Points, in no order, along strands that fork, close into loops and pass close to each other.
In the rows, 100 means zero.
Points whose rows are less than 79.9 apart are linked; no others are. Some points are linked to none.
<176>: [130, 126,  77,  60,  96,  77, 147,  57,  76,  87,  98,  89, 122,  91,  78,
 106, 133,  81, 124, 110, 124, 135]
<541>: [ 62,  88,  85,  75, 112, 117,  85, 107, 119,  98, 121, 118, 115,  86, 113,
  71, 110,  71, 115, 121, 108, 119]
<762>: [109, 118, 111,  32,  88,  94, 120,  71, 101,  85, 106,  81,  96,  85, 105,
 118, 130,  85,  64, 120,  86, 111]
<455>: [ 87, 141, 147, 125,  81, 109,  96,  97,  96, 102, 128, 105,  45, 114, 108,
 121,  92, 150,  71,  79,  79,  65]
<286>: [155,  93, 121,  79,  96,  79, 103,  78,  69, 109,  91,  94, 100,  89, 116,
 103, 117, 105,  75,  99,  67, 107]
<638>: [ 80,  71,  73, 117,  96, 134, 100, 118, 141,  98,  80, 121, 135, 117,  85,
 157,  87, 117, 128,  95, 119,  98]
<246>: [ 98, 132, 146, 136,  89, 108,  83, 130,  98,  85, 147,  87,  68, 111, 120,
 113,  86, 134,  85,  88,  78,  59]
<735>: [102, 101, 119, 136, 116, 121, 122, 120,  89,  91, 110,  88, 119, 111,  83,
 133,  80, 121,  82, 100,  80,  96]
<70>: [ 71,  78,  76, 141, 113, 132,  44, 161, 145, 118, 103, 109, 115,  98,  92,
  97,  91, 115, 134,  94, 112,  58]
<628>: [106, 104,  76,  82, 116, 103, 133,  80,  56,  81,  79,  71, 152, 102, 100,
 128, 116,  90, 112, 107, 139, 117]
<602>: [ 83, 103, 130, 132, 109, 115,  68, 140, 118, 125,  99,  90,  96, 110, 116,
  79,  70, 113, 112,  96,  73,  65]
<734>: [132,  66, 115, 122, 116, 101, 117, 109, 110, 130,  73, 121, 108, 141,  80,
 107,  54, 101,  98,  98,  87, 101]
<515>: [ 70,  84,  89,  82,  63, 115, 103,  86, 104,  68, 123, 100,  87, 100, 114,
 102, 121,  88, 128,  97, 115, 106]
<278>: [ 90, 117,  94,  99,  92, 103, 131,  81,  54,  69,  93,  61, 145, 103,  97,
 146,  99, 111, 110,  95, 122, 105]
<159>: [119,  83, 109, 127, 125,  88,  90, 116,  86, 119, 109, 108,  80,  96, 106,
  66,  80,  86,  79,  89,  90, 104]
<786>: [ 63,  91,  83, 105, 121, 132,  80, 117, 113, 100, 123,  96, 122,  95, 122,
  81, 104,  87,  92, 118,  83,  98]
<350>: [154, 107, 127,  53, 112,  55,  83,  73,  84, 116,  84, 118,  70,  64, 102,
  77, 139,  76,  49, 100,  74,  94]
<112>: [101, 119,  97,  85,  89,  81,  77, 103, 107, 112, 117,  67,  69, 106, 139,
 108,  84,  95,  73, 109,  68,  94]
<155>: [143, 108, 109, 109, 130,  74, 145,  64,  52, 107,  69,  89, 149, 113,  86,
 124,  96, 107,  73, 100, 104, 118]
<49>: [166, 121, 109,  84, 126,  62, 135,  58,  42,  98,  68,  73, 132,  99,  86,
 123, 124, 107,  68,  99, 100, 109]
<474>: [ 76,  83, 101, 133, 107, 130,  73, 151, 146, 121, 114, 103, 109, 100,  59,
  90,  78, 119, 122,  99, 100,  50]
<642>: [100, 107, 101, 120,  72,  92,  98,  94, 107,  99, 121,  98,  43,  97, 105,
  57,  98,  95, 103,  84, 103,  91]
<330>: [139,  73,  93,  49, 107,  80,  85, 103,  94,  71,  91,  96, 115,  59, 106,
  94, 153,  59, 103, 100, 109, 105]
<9>: [ 59, 105, 114, 111,  80, 126,  93, 115, 125, 105, 108, 120,  86,  92,  93,
  65,  96,  98, 134,  99,  98,  97]
<773>: [ 70,  75,  73, 119, 125, 152,  86, 131, 132, 106, 121, 115, 145,  96, 107,
 100,  94, 105, 112, 110,  91,  87]
<324>: [113, 155, 108, 132,  91,  97, 150,  77,  75, 106,  93,  85,  92, 121,  63,
 132,  74, 143,  87,  86, 111,  94]
<339>: [ 51,  91,  82, 108,  83, 146,  94,  96, 102,  59, 101, 105, 127, 102, 103,
 141, 111, 108, 114, 108, 115, 104]
<601>: [168, 129, 102,  48, 122,  73, 134,  53,  62,  95,  75,  78, 115,  87,  77,
 119, 146,  94,  62, 111,  88, 109]
<723>: [102,  93, 119, 120, 110,  94,  76, 125,  93, 124, 122,  83,  97,  93, 132,
  68,  91, 105, 102,  83,  79,  76]
<476>: [107, 155, 101,  98,  89,  89, 160,  60,  75, 111,  77,  83, 114, 118,  77,
 125,  88, 132,  94, 101, 106, 110]
<50>: [ 73, 104, 101,  51,  96,  92,  94,  87, 112,  89,  95, 106, 101,  96, 104,
  91, 109,  60,  97, 122, 108, 130]
<498>: [143,  86, 102,  82,  98,  86, 118,  86,  82, 101,  97,  81, 122,  98, 102,
 125,  95,  93,  94, 108,  83, 117]
<228>: [113,  67,  77,  89,  71,  88,  97,  99,  92,  80, 127, 103,  93,  73, 123,
  97, 129,  88, 125,  79, 120, 111]
<569>: [ 72, 121, 119, 126,  78, 117, 100, 100, 112,  94, 125, 114,  35, 112,  83,
  62,  91, 117,  94,  80, 105,  77]
<674>: [126,  93, 123,  54, 114,  68,  83,  93,  84,  89,  90, 111,  68,  69, 102,
  58, 144,  49,  77, 105,  92,  89]
<507>: [ 98,  60,  78, 128, 129, 104,  78, 139, 120, 132,  99, 127, 116, 105, 111,
  66,  79,  86, 119,  95, 103,  94]
<413>: [119,  48,  98, 141, 125, 107,  83, 135, 111, 118,  96, 116, 113, 127,  97,
 101,  62, 101,  98,  94,  99,  89]
<714>: [ 94,  86,  76,  96, 106,  80,  63, 124, 107, 127, 105,  84,  84,  88, 133,
  43,  92,  71, 119, 109, 112, 110]
<410>: [ 53, 101, 108,  95,  63, 133, 101,  93, 107,  48, 109,  97,  93, 102, 106,
 118, 106, 116, 112,  99, 115,  97]
<576>: [ 65,  91,  93, 135,  95, 132,  86, 142, 138,  94, 120,  98,  84,  99,  49,
  89,  80, 115, 112, 100, 108,  70]
<492>: [126,  84,  71,  92, 105,  88, 128,  90,  96, 106, 102,  79, 130, 120,  96,
 127,  83, 100, 107, 111, 102, 127]
<171>: [ 71,  64,  72, 102, 109, 116,  83, 119, 133, 100,  68, 136, 130, 110, 103,
 136,  83,  87, 135, 117, 127, 118]
<711>: [ 38,  96,  69, 113,  97, 128,  47, 126, 122,  97,  93, 107, 105,  86, 131,
  74, 114,  97, 133, 106, 123,  93]
<297>: [112,  50,  75,  94, 125,  85,  75, 120, 117, 121, 103, 117, 109,  91, 114,
  63,  92,  60, 113, 107, 114, 120]
<241>: [ 56,  80,  81, 106,  88, 119,  51, 124, 148,  99,  62, 115, 114, 101, 114,
  98,  87,  83, 133, 119, 118, 112]
<461>: [ 93, 152,  90,  84,  71,  86, 157,  51,  75,  99,  90,  89,  86, 118,  80,
 119,  97, 112,  97, 103, 115, 129]
<644>: [ 80,  85, 125, 118,  90, 104,  95, 105,  72,  83,  88, 109,  96,  98, 103,
 106,  87, 103,  95,  90, 106, 104]
<757>: [ 91, 129, 134, 142,  94, 111,  71, 146, 130, 103, 126,  76,  75, 112, 109,
 109,  72, 137,  96,  93,  70,  50]
<136>: [107,  78, 107,  74, 108,  80,  70, 102,  82,  83, 102, 102,  90,  67, 116,
  60, 134,  58,  97,  96, 104,  92]
<38>: [134, 101, 115, 131, 131,  93, 138,  84,  67, 110,  70, 100, 140, 129,  84,
 119,  79, 115,  84, 104,  96, 107]
<223>: [ 94, 138,  99, 101,  66,  98, 156,  59, 100,  92, 120, 104,  63, 118,  68,
 106, 103, 127,  88,  89, 100, 115]
<781>: [146, 120, 106,  31, 112,  78, 115,  67,  92,  93,  80,  83, 101,  88,  86,
 116, 141,  76,  65, 116,  82, 104]
<538>: [107, 138,  95,  71,  80,  75, 153,  46,  76,  83,  99,  96,  94, 104,  79,
 105, 124,  98, 117, 106, 124, 130]
<189>: [135,  61,  85, 113, 116,  68,  85, 104,  87, 115, 110, 110,  83,  87, 103,
  64,  87,  79,  93,  91,  96, 118]
<555>: [124,  54,  84,  56,  95,  86,  88, 103,  99,  84, 112, 100, 126,  63, 129,
 109, 144,  71, 123,  93, 107, 104]
<71>: [114, 115, 108,  80,  63,  65,  85,  84, 103, 115, 120,  92,  33, 101, 133,
  66, 108, 109,  88,  90,  92,  95]
<156>: [102,  58,  84, 128, 108, 131,  86, 140, 127,  98,  86, 115, 155, 121, 106,
 163,  90, 125, 124,  91, 112,  83]
<296>: [100, 117, 114, 137, 105, 106, 127, 103,  78,  90,  95,  83,  98, 119,  66,
 137,  67, 130,  92,  92, 105,  97]
<379>: [102,  82,  68, 122, 117, 117, 121, 115, 114, 102,  94,  90, 127, 134,  83,
 144,  70, 112, 114, 110, 112, 112]
<724>: [103,  68, 107, 107, 116,  96, 116,  94, 102, 121,  73, 126, 117, 119,  90,
  97,  67,  82, 107, 108, 103, 124]
<359>: [124, 116, 133,  97,  87,  83, 116,  73,  83, 114,  94, 111,  81,  98, 113,
 108,  96, 114,  71,  86,  75, 112]
<792>: [170, 107, 133,  75, 103,  65, 100,  56,  68, 106,  87, 116,  90,  71, 103,
 103, 143, 112,  58,  88,  66, 110]
<130>: [ 68, 119,  94, 138,  91, 117,  85, 121, 122,  92, 117, 100,  50, 106,  62,
  74,  73, 116,  95,  93, 107,  78]
<728>: [ 83, 104, 129, 122, 116, 127,  91, 122, 123, 109, 104, 105, 112, 114,  93,
 113,  68, 126,  86, 105,  73,  86]
<172>: [ 42, 112,  87, 113,  74, 131,  66, 122, 126,  83, 121, 114,  88,  91, 120,
  62, 119,  99, 147,  97, 119,  85]
<385>: [ 84, 139, 103,  93,  90,  80,  75, 111, 115, 125, 117,  79,  46, 108, 138,
  68,  92, 114,  83,  98,  78,  82]
<216>: [ 76, 114, 128, 104,  94, 112, 110,  91, 104, 118, 104, 132,  86,  92,  99,
  61,  96, 100,  96,  98,  79, 105]
<780>: [132, 107,  67,  67, 115,  74, 141,  71,  67,  79,  87,  80, 153,  91,  82,
 117, 129,  81, 113, 107, 126, 124]
<58>: [ 76, 117,  97,  44,  93,  91, 109,  67,  96,  75,  92,  94,  76,  97,  95,
 103, 118,  65,  78, 124, 103, 122]
<581>: [ 45,  94,  59, 135, 104, 124,  31, 154, 139, 102,  90, 105, 106,  95, 126,
  90, 111, 113, 133,  92, 127,  76]
<316>: [101, 128, 119,  91,  88,  81, 114,  63, 100, 136,  85, 148,  66,  91,  95,
  81, 100, 107,  85,  92,  83, 118]

A tip is a point with one link. Name the tips that can be reached along the links from each point below, in the order of the rows.
<757> => <455>, <278>, <714>, <223>, <724>
<786> => <773>, <38>
<515> => <112>, <339>, <156>

A fork is a point with three links, a tip a point with one. Leave the first point through the second and follow the links. Name the first fork or tip that comes.
<762> / <781> => <38>
<38> / <155> => <773>
<515> / <228> => <286>
<674> / <136> => <339>
<278> / <628> => <461>
<130> / <576> => <711>
<461> / <476> => <602>

Name the points in between on the shortest way along the links from the first point to the second, in order.
<601> / <773> => <781> <762> <58> <50> <541> <786>
<350> / <410> => <674> <136> <330> <555> <228> <515>
<171> / <474> => <241> <711> <581> <70>
<9> / <792> => <216> <316> <359> <286>
